Each row is a point on a landscape with many valleys, with its height.
From any point a ball rolls to the lowest of the 2 points nearest to it. It stops when none of these is lower. Distance is the straight distance between rows; heights are no part of it.
Z_283: [ 98 108 139 105 136 101  92 100 156  99 160 140 118 136 105 135  82 154
 126 129 122 148 140  93 199]  height 557
Z_663: [ 64 156 115 115 138 111  99 106 115 114  93 107 102 177 130 142 161  85
 200 151 159 108 113 126 148]  height 733
Z_168: [139 134 166 129 165 113  85 122 185 144 152 124 176 107 119 107 112 134
  70  91  89 172 109 107 191]  height 351
Z_126: [158 109 187 177 178 163 174 145 132  92 122  99 130  93 100 101 176 115
 113  93  63 157 110 142 103]  height 239
Z_84: [146 169 129 149 129 117 157 138 110 132 143 103 142  93 144  96 170  69
  92  93  76 123 149 172  86]  height 308
Z_588: [164 107 104 124 109 151 197 140 127 144 118 123  89 143 131 164 150 104
 153 136 186  96 137 132  89]  height 211
Z_99: [157 179 117 139 119 127  62 120 146 165 136 143 197 122 143  90 131 141
  81  87  73 143  99 153 167]  height 260
Z_732: [116  88 115 137 127 111  92 137 151 173 125 106 124 143 154 146 121 160
 139 179 212 125  95  97 132]  height 408
Z_780: [162 129 129 117 164 197 192 158  86 141  84 128 117 176 125 122 173 101
 175 100 163 123  89 124  65]  height 175
Z_43: [163 153 113 140 108 112 193 158 107 154 149 121 130  84 153 116 147  97
  84 108 113 114 168 159  68]  height 317
Z_105: [ 95 108 132 154 100 109  69 131 185 164 113 102 146  86 162 155 120 154
  83 188 155 127 105 155 111]  height 643
Z_225: [119 129 100 118  94 110 150  90  98  95 178 165  99 128 122 131  92 136
 159 103 124  91 179  98 197]  height 845
Z_605: [151 131 145 127 183 162 163 142  79 140 101 117 133 183 120  97 191 129
 177  97 146 135  76 106 113]  height 283
Z_883: [100 137 141 109 146 152  72 116 121  63  79 145 138 161  99 135 115 151
 156 156  87 152 102 153 121]  height 523
Z_133: [128 105 143 114 142 149 208 138 141  54  95 130  74 124  91 179 148  91
 150 143 121 118 160 149  60]  height 303
Z_890: [154  88 162 131 150 150 231 159 143  78 122 119  81  94 100 160 146 104
 120 128 110 125 155 137  60]  height 324
Z_11: [ 88 118 158  90 150  87 124 106 150  85 170 131  99 109 101 137  85 112
 110 118 105 151 177  92 183]  height 599
Z_730: [106 145  82 138  76 117  77  79 125 102 124 144 124 144 133 141 123 131
 167 148 125  95 140 154 186]  height 330
Z_909: [150 118 169 180 131 171  95 148 164 136 101 121 180  71 123 117 116 171
  65 133  67 156  94 164 112]  height 404
Z_519: [119 123  99 118 108 167 111 139 110 113  65 137 123 150 133 167 108 131
 162 190 155 110 117 170  62]  height 587
Z_325: [163 161 129 143 152  89 136 127 113 172 180 136 158 118 144  74 134 115
  80  62  94 150 130 107 162]  height 364
Z_191: [176 109 122 172  80 140 187 137 150 137 118 117 123  81 133 158 163 143
  94 153 118 100 148 181  74]  height 53
Z_795: [162 107 134 154 128 108 162 129 140 165 160 120 132 107 139 115 139 146
  88 112 134 130 138 121 129]  height 493
Z_604: [121 157 138 129 125 155  62 119 134 102  93 130 165 136 115 121 126 146
 122 136  74 146 103 171 120]  height 460
Z_96: [106 124 115  96  92  89 151 140 122 146 151 131 109  91 150 152  90 118
  96 155 163 113 180 125 109]  height 559
Z_271: [177 162 104 136 121 120 133 117  82 153 167 156 162 141 138  70 127 145
 118  71  96 133 134 118 154]  height 267
Z_206: [103 130  92 132 104  89 117 103 127 159 164 119 105 149 153 130 136 114
 173 132 186  89 140  93 187]  height 298
Z_678: [126 116 100 109 121 118 128 113  91 121 166 160 113 162 121 113  91 157
 177 114 153 113 137  72 186]  height 837
Z_873: [154 135 133 117 137 109  76 104 174 144 162 160 182 133 115 107  93 161
  86  85  93 156 112  91 234]  height 436
Z_677: [121 123  70 137  80 142 116  74 102  70 106 165 108 158 116 158 118 141
 195 160 132  85 142 148 169]  height 433
Z_808: [120 125 109  77  81 124 183 142 103 105 134 158 102  93 129 162  74 126
 106 153 133 117 196 144  78]  height 577
Z_392: [157 116 163 177 139 153 142 177 128 165 123 118 161  64 142 102 115 165
  67 123  93 149 110 136  77]  height 432
Z_72: [131  77 123 121 138 136 137 162 141 178 117 108 104 144 145 160 107 137
 142 171 230 121 106  91 100]  height 369
Z_784: [164 117 167 137 176 157 110 128 125 103 124 134 167 150  91  90 138 178
 121  89  76 178  79 111 157]  height 306
Z_140: [107 104 129  97 130 129 158 174 134 179 124  98  86 128 147 164 105  92
 127 152 220 117 138 100  76]  height 338
Z_850: [159 118 156 139 124 147 105 140 148 136 130 153 188  73 123 123  74 189
  35 124  72 168 119 140 131]  height 358
Z_856: [122 169 120 134 109 123  87 104 131 120 127 126 146 127 130 115 145 107
 119 117  88 125 138 168 139]  height 389
Z_224: [120 165 135 124 163  84 112 139 117 176 174 116 145 145 146  68 141 106
 112  71 119 150 116  85 159]  height 425
Z_854: [124 126 159 114 179 135 139  96 119  52 134 143 115 159  75 112 146 118
 156  89  72 162 131 114 174]  height 716
Z_870: [183  83 112 150 102 146 189 138 138 141 124 128 114 117 124 159 143 155
 124 150 162 105 133 141  92]  height 140
Z_298: [159 116 178 165 179 183 137 142 114  99  97 119 159 124  98  94 162 158
 124 104  67 164  77 142 107]  height 154
Z_306: [ 99 144  91 139  86  88  86  83 146 146 167 135 125 128 151 128 126 121
 140 126 145  95 142 119 206]  height 188
Z_736: [ 79 156 128  90 118  97  52 100 164 109 156 147 141 127 118 127  78 123
 124 111 100 133 140  99 225]  height 556
Z_95: [115 154 107 122  96  98 150  91 113 104 164 136 102 121 129 125 137  95
 145 103 111  94 186 135 168]  height 827
Z_864: [116 134 129 100 141 111 166 168 113 175 144 103 101 120 155 130 126  73
 118 123 179 115 150 109  74]  height 311
Z_205: [138 123 144 138 152 148  75 117 137 119 107 130 164 171 106 110 149 176
 143 125 111 159  66 115 170]  height 440
Z_914: [136 111 119 146  70 115 123 117 163 150 124 144 163  50 148 158  96 184
  30 167 117 131 151 161 123]  height 220
Z_627: [148 142 169 181 160 140 170 155 131 122 133  89 139  79 126  89 179  78
  87  90  66 145 121 159  91]  height 277
Z_338: [ 77 159 143 122 151 119 109 131 125 115  97  91 110 145 127 126 171  74
 157 140 127 123 120 150 100]  height 708
Z_40: [156  93 124 164  71 137 138 121 162 122 110 130 144  67 132 165 120 182
  69 179 113 118 143 188 103]  height 148
Z_880: [173 175 119 132 131 140 102 113  97 138 141 150 185 153 124  72 148 146
 121  69  69 149 106 140 163]  height 102
Z_399: [132 158 125 133 137 122  62 100 137 142 132 130 168 176 122  91 167 153
 150  93 115 145  73 108 213]  height 540
Z_631: [ 73 153 108  81  95  86  91 129 107 133 163 154 123 114 145 123  54 129
 120 136 133 119 168  96 155]  height 651
Z_506: [135 133 135 146 141 104 165  93 133 112 155 107 103 136 114 114 181  86
 143  94 114 119 153 132 160]  height 804
Z_55: [115 103 153 106 161 138 123 148 119 113 121 130 119 147 107 130  99 153
 137 144 140 155 120 106 102]  height 616
Z_907: [162  97 170 141 178 141 214 143 124  83 145 113 101 112  96 121 159 112
 123  93  94 149 144 121  93]  height 294
Z_505: [118 124 138 148 116 165 120 144 131 101  68 114 125 110 123 160 134 131
 128 177 112 117 123 191  48]  height 562
Z_938: [109 112 171 187 156 124 109 164 171 187 123  72 140  88 154 113 158 130
  99 138 140 133  90 123 102]  height 356
Z_139: [141 109 132 133 102 118  81 120 174 158 137 154 184  78 139 140  71 196
  36 148 115 153 117 131 160]  height 295
Z_434: [112  81 106 140 119  96  89 102 165 134 140 126 117 150 134 149 120 167
 153 175 194 129 110  91 192]  height 455
Z_440: [ 92  94 112 120 120 103  91  89 148  82 136 135  97 151 108 159 102 147
 170 168 163 123 135  92 203]  height 502
Z_112: [108  97 112 121  83  98 146 128 160 134 129 118 101  92 144 182 114 130
 105 189 179 102 166 139 109]  height 575
Z_487: [116 109 196 176 188 120 123 162 172 156 142  80 141  89 122  98 147 125
  84 106 105 165  91  99 138]  height 320
Z_993: [173  94 154 167 151 129 169 169 127 189 150 116 148  93 143 103 121 178
  79 114 144 145 107  95 103]  height 461
Z_625: [129 132 116 136 100 135 144 115 130  92 104 127 108 122 120 158 145 106
 138 157 113 107 157 183  88]  height 538
Z_68: [116 126  87  83  78 144 151 133  95  98 111 167  93 124 135 175  74 116
 157 166 154  97 177 147  84]  height 594
Z_235: [129 146  86  95 111 167 128 135  68 127  88 158 124 173 141 138 116 115
 189 144 162 104 120 141  88]  height 625
Z_345: [140 151 109  98 127 157 129 157  67 144 117 149 141 160 144 107 120 128
 157 118 137 127 119 130  73]  height 656
Z_137: [126 123 117 128  99  79 132 110 148 161 164 138 132  94 155 132  99 148
  74 134 143 130 162 112 157]  height 531
Z_959: [122 114 155 177 136 148 129 166 150 176  94  75 127 101 149 139 167 121
 128 157 161 111  93 145  72]  height 382
Z_535: [123 149 148 119 156 152 110 188  89 166 110 113 149 138 145  93 126 123
 127 120 129 144  92 123  51]  height 677
Z_688: [ 96 152 149 126 158 125  90 156 122 150 114  95 136 140 136 102 150 109
 132 131 129 142  95 126  96]  height 691
Z_446: [136 110  91 142  86 137 147  86 134  72 100 144  98 141 111 173 143 133
 166 174 131  92 152 173 130]  height 501
Z_389: [124 164 125 117 149 108  95 131 101 166 151 123 152 174 135  71 153 133
 154  83 128 145  92  89 173]  height 491
Z_955: [130 139 146 140 161 135 140  82 123  81 116 114 118 167  94 111 199 110
 164  96  92 138 113 135 174]  height 767
Z_970: [120 125 102 134 107  84 161 112 147 168 162  99  88 132 153 143 161  85
 152 129 191  86 158 111 150]  height 366
Z_177: [109 148  83 125  80 131  73 135 111 152  95 126 136 136 161 152 117 127
 149 179 164 104 122 167  88]  height 613
Z_720: [139 127 105 107 142 144 147 123  68 123 128 154 114 194 119 111 133 138
 200 113 163 117 110  87 150]  height 805
Z_156: [143 152  97 121  97 128 168 144 109 177 125 108 110 132 161 135 154  77
 138 124 172  86 150 149  73]  height 269
Z_426: [119 144 123 110 111  98  64  84 190 135 165 159 163 111 128 132  90 133
  93 104 104 126 134 107 247]  height 506
Z_469: [118 132 107 127 140 135 125 106 100 119 100 131 113 188 124 132 167 123
 200 138 164 113 100 118 154]  height 768
Z_354: [134 189 112 151 104 108  70 101 160 170 141 123 178 112 157 103 158 104
  86  98  90 121 119 169 165]  height 318
Z_71: [ 82 155 117  80  97 117  68 123 115  95 129 156 136 120 125 134  57 139
 124 155  97 137 156 135 135]  height 622
Z_636: [124 119 178 137 176 109 127 151 151 136 159 109 139  93 120 103 109 132
  68 104  97 174 122 100 135]  height 270
Z_555: [111 111 147  94 171 126 161 107 110  58 144 146  91 157  87 124 119 117
 169 107 106 143 155  93 150]  height 669
Z_998: [175 110 131 121 144 186 223 168 115 147 108 122  95 143 124 144 158  87
 147 103 171 116 121 119  55]  height 235
Z_274: [ 97 152 112 137  93 113  48 131 148 164 111 110 154 115 166 132 121 135
 110 170 140 121 112 167 102]  height 631
Z_63: [113 123 144  86 173 144 108 166  90 139 110 126 129 185 119 115 108 142
 173 132 166 155  83  76  99]  height 654
Z_194: [122 105 117 100 151 167 195 126 115  54  74 160  77 167  94 176 124 100
 187 146 142 116 144 141  78]  height 263
Z_47: [104 129 122 105 129 128  97 123 112  99 116 140 118 150 120 136 100 136
 154 152 127 135 135 130 123]  height 582
Z_709: [107 114 145  91 150 105 172 129 118  97 156 126  88 123 112 133 105 100
 131 115 127 136 177 102 124]  height 634
Z_272: [134 114  91  85 119 175 210 126 104  77  97 173  64 168 110 177 118  82
 201 122 167  98 162 121  97]  height 209

Where does a ball stop that starts at each point below?
Z_678 -> Z_306
Z_535 -> Z_306
Z_883 -> Z_880
Z_177 -> Z_306
Z_11 -> Z_636
Z_72 -> Z_191
Z_225 -> Z_636

Call two points neighbours if one is among the 2 nearest of the other. Go from one point of each pair to the other, from neighbour to neighbour, staying as low as possible. Name the highest point that can't be avoided.
Z_780 and Z_191 -> Z_998
Z_191 and Z_880 -> Z_399
Z_780 and Z_636 -> Z_283
Z_298 and Z_191 -> Z_43
Z_306 and Z_298 -> Z_970
